Points, in no order, along strands that fork and pass close to each other.
Two points are linked if the straight distance between their rows is under 85.1. Some points are linked to none.
j634: [ 32  -8  17  12 -16 -21   8 -48  18  38  18  -8 -41  23  38  -1   9 -21
 -19  39  25   9  -1 -40   8]
j108: [ -8  46  37  17   9 -17  -4 -27  -1  14   3  30  10   9 -10  -8  48 -16
 -33  23 -11   5  36  24 -20]
j532: [-20  44   5 -18  12 -42  37  -1  18   7  23   0  24  -3 -23  -4  46 -32
 -35  34 -36   9  25  17 -27]
j919: [-39 -52  17 -17  12  12  21  -2 -19 -17  19   0  17  33   4   2 -34  -4
   8 -70  -4   2 -14   6  36]
j407: [ 12  38  32   0  -7  18 -13 -30  16 -24  33  11   0 -23  -4 -50  50  -6
 -11  14  36  26   6 -24  10]
j132: [ 14 -21 -32 -17 -32  -3  -8  12  14 -10   1 -18 -14   9  -5   8  -7 -12
 -34  -7   4   9   8 -24  -8]
j706: [-16  24 -22  13  28   8  -3  37  -2   9  -9  42   6 -47 -34  -9 -24  16
  -8   9  27   6 -19  38  -2]
j923: [ 16  -1   4  25  23   0  24 -28 -24  34 -39 -13 -11  25  50  -3   2  11
  12  50  13 -14  21  -5  23]
j586: [  1  53  -4  20  48 -10 -20  21  11  11  -9  36   1 -10 -41  37  -6   5
 -26  17  20 -17   3  47 -36]
j327: [ -8  -2  12  38  17   6 -52  10  12 -18   7 -23  27  31  -3 -19 -28 -37
  20 -19  17  -2 -33   7 -30]
j782: [-12 -35 -28   8  11  28  10  26  -8   3  -4  -5   3 -10  -1   2 -30  20
   9 -40 -14 -22 -18  21  -1]
j406: [-21  21 -20   1   9  17   5  51  -3  -1  -8  38   8 -62 -31   8 -14 -17
 -18 -26   2  11 -23  17  -4]
j590: [ 11  12 -17  -7   8  11 -23  -4 -10  -9 -21 -12   3   4  19 -11  31  55
  26  13  16 -26  34  -2  18]
j133: [ -4 -22   5   1 -33   4  17 -22 -20 -12  24  17 -22 -16  -9  -5 -12 -11
 -38 -11 -16  32 -39 -48  46]
j877: [-16  44  -1 -21  -9  35  -6  46  31 -36  12  -5  24 -43 -31 -22  31 -44
  -6 -27 -24  15 -13 -16 -19]
j693: [ 42  -8  12   5 -12  -7  29 -40  10  32 -26  -9 -37  12  39  -8  -3  -4
   5  29  22  13   0 -46  23]
j117: [ -1  52  35   6   2  -7   4 -50  16   7  -2   7  20   4  16  -8  59   9
 -10  28  -5   5  41   6  -8]
j721: [-39 -39   3   4  17  35  -2   4  -3 -27  24  -2  14  20   1  -7 -33 -12
   5 -71 -17  15 -45   1  14]
j597: [ 20 -38  22  -3 -32   2  18 -43  -8   9  25   3 -30 -14   6  11   0  15
  -9 -14 -17  27 -43 -49  55]
j814: [ -7 -69  44 -14 -17   0  50 -15 -26   6   4  -8  -1  30   6  12 -22  21
  42  -8 -10   1  -3  -7  58]
j932: [  5  -7  -2   8   7  22  40 -32 -24  35 -48  35  -9 -26  45 -24 -17  25
  28   4 -10  12   0  -1  43]
j931: [ 17 -29 -16 -23  -5  23 -29   7  22 -23   8 -41  -2  42  36  37  11   8
  14  19 -17 -39  15  -1 -49]
j252: [ -8 -36   8   6  11  16  -4  24  -9  -6  -2 -26  26  37  14  -2 -30  -6
  30 -20  20 -27   7   3 -39]
j674: [ -5  34 -19 -29 -36   0  27  15  29 -13  11 -29  25 -46 -38  -4  22  -2
  -6   0 -28  30  20 -12  -2]
j813: [  8  21   9  15  -9 -35 -25 -13   9 -15  23  21 -22  42 -25  -9  35 -38
 -48   6   8   5   5   3 -13]
j938: [ -9  24   7  27   9 -29 -11 -14 -22  14   5   2  -7  11   3 -25 -12 -31
 -37  37  10   1  -2   6  -5]
j863: [ 40 -25   5 -34 -38   4  -9 -21   0  -9   7   0 -39  -9 -12  30  27  58
  38 -28  -5   6  -6 -42  38]
j732: [ -4   8 -24  30  48  -3 -10  33   5  11  -3  -6   3   2 -20  16 -49   9
   2   6  26 -29 -27  37 -37]
j41: [ 23  -7  -2  -8 -10   3  -9 -24  -8   0 -14  -7 -16   2  25  -2  21  36
  19  38  21  -8  31 -26  28]
j129: [-29 -10 -18   4  17   6  30   6 -23  16  -3  51 -10 -56  -8  10 -28  26
 -16 -11  -9  16 -19  23  24]
j412: [-19  26 -28 -16   5  23  16  38   6  -6  -5  19  28 -59 -28  10   7  18
   3 -36  -8  15  -2  13   0]
j925: [  4  37   1  45  21 -22 -54  13  17 -17   5   0  -6  30 -15  17 -14 -62
  -9   1 -23 -14 -28  34 -38]
j434: [-18 -22  -6  24  26 -13  38   3 -30  48 -10  14  -1 -22  14  -6 -47  16
   8  38  17 -12   0  18  -1]
j276: [ -9  61  17  -2   5   0  -7 -17  16  -8   9 -11  33 -20 -14 -30  51  14
  -6  19  -3   7  22  12  -1]
j608: [-24 -65  27  16  -8  17  33 -27 -24  12  11   6   3  16   9 -29 -27  20
  19 -25   2  10   1 -11  43]
j927: [ 15 -40  14 -25 -28 -14  46   4 -45  15 -44  -4 -19  -5   2  31 -22  25
  34  25 -34   0  -8 -10  33]
j714: [ 11  12   7 -21 -19  -6  38 -24  -9  33 -50  14   6 -26  31   2 -12  -5
   6  33   0  20  17 -23  14]
j650: [  7 -38 -26 -23  -4  16  41  36 -17   5 -13  -6  -1  -4   6  41 -37  28
  25 -32 -27 -39  -2  22  14]
j603: [ 16  24   5 -15 -20   5 -32  -8  40 -24  47   2 -14 -16 -17 -28  61 -17
 -20 -14  38  22   6 -27   4]
j639: [-17 -23  21  31  37  -2 -35   9 -14  -7  -5   0  34  31  10 -11 -41 -20
  40 -37  43 -14 -11  18 -33]
j598: [  9  61  15  -1  11   8 -38   1  28 -27   2   0  26  17 -18 -17  58  -1
 -16  -9   2   2  15  25 -10]
j629: [-10  45 -30 -33  -3 -27  27  14  34  -5  21 -31  23 -23 -28  -9  41  -9
 -18  22 -39  12  23  12 -19]
j867: [ 15 -58  12   4 -16  20   3  -3   9  -8  27 -23   1  34  -4 -13  -6  18
  28 -34  34  -4   7 -33  15]
j184: [  5 -55   7 -11 -10   7  24  30 -17   5  -7 -20  17  36   4  11 -30  -4
  47 -19  28 -35  28  -4   4]
j398: [ 13  42   7  -6  14  19 -63   3  41 -42  14  11   4  30  -4  -1  53 -33
 -16  -6 -10  -1  -2  13 -34]
j103: [-23 -12   2  18  11  18  32 -25 -25  26 -16  40 -13 -35  27 -25 -31  24
  -7  -8 -26  14 -18  15  36]
j122: [ -1  -1 -20  -1  -4  53 -26  20   7 -39 -12  12   8 -19   4 -13  16  18
   0 -51 -19   7 -24   0   8]
j210: [-13   8 -14 -27 -18 -29  29  27 -16  19  -6  15  15 -51 -13  21 -19 -29
 -37  16  -4  18  17   2  -7]
j90: [  2  42  26   7  -4  19  12 -32  -6  -9   0  27  17 -32  10 -66  22 -20
 -11  16  14  33  -5 -15  13]
j771: [ 12   7 -25 -19  15   3 -27  14  14  -7 -14 -20  -1  34  32  41  15   3
 -12   4  -8 -38  22   9 -46]
j734: [ 10 -32  -1 -15   7  23  -2  30   0  -7   1 -47  14  38  39  33 -17   2
  43   9   6 -55  18  14 -44]
j234: [-11   3  18  44  25 -22 -44   5   8  -5   3 -15  14  47  -1  38 -26 -40
   5  -7 -14 -22  -7  32 -72]
j330: [  8  36  -8  10  27   3 -47  16  12  -7  -9  11   4  23   4  37  15  -7
 -20  -3 -13 -24   6  41 -52]
j383: [ 11 -29 -30 -20  -2  -9  34  40 -21  26 -27   2  -9 -32  -1  37 -29  35
  25  12  -6 -33  21  18  13]
j552: [-10  -7  -1  14 -13  19 -67  14  25 -47  28 -30 -11  25   0  -8  -1 -46
  -6   8 -12   5 -40 -13 -51]
j315: [ -3 -19 -35  -2   8 -18  27  29 -27  29 -15  -5  -2 -28   1  19 -42  14
 -14  21   8 -22   8  12 -10]
j63: [ -9  29  -6 -24   3 -36  -1  -3   9  13  -7   1  20  -1   1  23  29   5
 -25  21  -2  -5  44  11 -14]
j504: [ 14 -53  29 -28 -26  -4  48 -13 -32   5 -11 -15 -35  21  -3  27  -9  38
  53  13 -27   7 -27 -14  53]
j60: [  8   3  18  20 -12 -36  -9 -49   6  13  33  11 -38  44  11  -5  23 -21
 -47  31  16   4   4 -17  -5]
j429: [-11  50  22   1  27 -37  -7   5   0  -5  17  22   9 -11 -36 -20  33 -48
 -29  20 -13  12  16  20 -14]
j604: [ 19 -44   4 -10 -18  20  10 -21   4 -13  17 -11 -31  14  -8   4   9  54
  29 -35 -10  -6 -18 -25  57]
j187: [-27   1 -24 -26   6   7  28  20 -16  -7  -6  29  17 -63 -16  45 -19  26
 -15 -41 -18  11 -10  10  25]
j529: [-14 -29  19  18  -3   8 -56   8   7 -40  27 -36  21  32   7  -2 -19 -40
  20  -2   8   0 -20 -10 -65]
j510: [  2  19   9  -8 -25  10  11 -22 -11   3 -12  19   9 -36  19 -29   5  -1
 -10  20   7  22  11 -15  16]
j787: [ 35   8  -7 -28 -40   3 -26  -8  42 -15  35 -13 -19 -21  -8   2  51   8
  -2 -26  25  25  16 -42   4]
j834: [ -3 -23  -6 -41  -2  13   5 -17 -13 -29  -1   4 -17   8   6   8   0  65
  27 -42 -34  -9 -15  -3  67]
j562: [ 10  60  13  27  31  -7 -38  16  21   4 -11  38   4   0 -34  28  20 -16
 -14 -10  -6 -11  18  55 -37]
j32: [ 50 -12 -12 -45 -42 -10 -27  -9  31   0  15 -15 -30 -18  -2  28  47  33
  32 -25  13  17  18 -47   5]
j820: [ -5  -2   1  26  50  -5 -17  22  -6   6   7 -21  12  32   8  38 -30  -3
  16  -3  11 -45  -2  37 -58]
j640: [-24 -16 -17   1   2  49 -16   8   4 -43  12   4   3   5   2  -8   0   5
 -17 -64 -29  11 -54  -6  28]
j40: [ -6  29  -6  31  13 -39 -35  24   4 -20   4 -10 -14  18 -29 -29 -10 -68
 -21   2   5  -7 -27  13 -11]
j194: [-18  -8 -10  14 -28   1  16   6 -33  -5   5  15  -4 -23 -15 -17 -25 -24
 -37 -10 -12  14 -21 -16  31]
j266: [-32 -50  24  36   9   1   1  -7 -28  18   6  11  18  17  -1 -51 -35   2
  16 -17  31   9   7   7  13]
j528: [ 23 -24   0 -17 -24 -20  42  -8 -25  40 -57   3 -19  -9  24  16 -34  -6
   5  39 -13   6   6 -21  13]
j904: [-37 -25   6  32  -5   6  29 -12 -36  19   7  21  -2 -18   2 -31 -43  -8
 -18 -10 -21  23 -29   6  30]
j281: [  5  25  -4   2  -1  20 -69  27  17 -44   5  -4  -3   6   6  -6  18 -42
 -13   2  -6   0 -21   2 -40]
j154: [  7  40   1 -30 -21 -28  15 -43  50   8  17 -20  17  10  -6  15  57  21
   9  37 -23  17  33  -9 -12]
j55: [ -1   9 -27 -10 -14 -44 -19  10  25 -27  27   5 -25  39 -13   2  20 -67
 -46  -2   7   4 -11 -12 -23]
j306: [-31 -27  10  41  34 -19   6  10 -21  35   7   3  15   3  -7 -29 -46  11
  19   4  33 -11  -6  29  -6]
j975: [-13  31  -8  32  46 -21  -9  21  -9  12  -1  29  -7 -14 -36   6 -31   2
 -27  28  34 -12 -20  35 -11]
j121: [ 11   5 -22  12  39  29 -26  19   2   3 -18  -7   5   1  17 -16   6  54
  24 -10  18 -36   3  31   6]
j826: [-15   5 -21   9 -21 -34 -14  19   5 -18  12 -21 -17  18 -25 -22 -19 -64
 -36  -2  14   7 -15  -7 -19]
j563: [ -1  -1   4  25  15  16  22 -29 -20  37 -34   9  -4  -6  45 -45 -20  11
  11  28  15   1  -2   1  23]
j396: [ 37 -35  11   2 -16   4  24 -30  -6  19 -14 -19 -33   9  28  -2   3  26
  42  38  15   2   9 -38  35]
j262: [ 10  28  15  14  19 -17  27 -37 -12  40 -45  10  -7  22  43  24  21  -6
  -4  48  -2  -8  37  -3   4]
j704: [ 10  32   1 -42 -34 -12  20 -36  38  10   4 -26   8 -19  -6  -2  33  32
  30  30 -18  36  26 -35  -7]
j731: [  6  -8 -25  10   5  32 -23  20  -7  -5 -14  -2   5 -12  -1 -29  -8  24
   3 -28   4  -4 -14  17   3]
j381: [ 19 -57  -5 -19 -30  -9  29  24 -10  12 -12 -36  -4  18 -11  28 -27   9
  13   3  -1 -19  19 -20  10]
j83: [  6  23 -13 -48 -36  -8  10  -2  19  -5  -9 -22  27 -32 -18  13  20  26
  20   6 -13  19  38 -22  -1]

Follow the links from the first point to the second, and from the first to the third. Name the last point that the two ways share.
j381, j412, j234 | j975
j133, j925, j562 | j975
j640, j927, j187 | j731
j434, j721, j732 | j731
j563, j381, j598 | j252

A fork is a point with three links. Follow the links from the first point to the second and name the forks in between, in order.
j639, j650 | j252 j975 j731
j60, j434 | j731
j406, j281 | j975 j252
j586, j597 | j975 j103
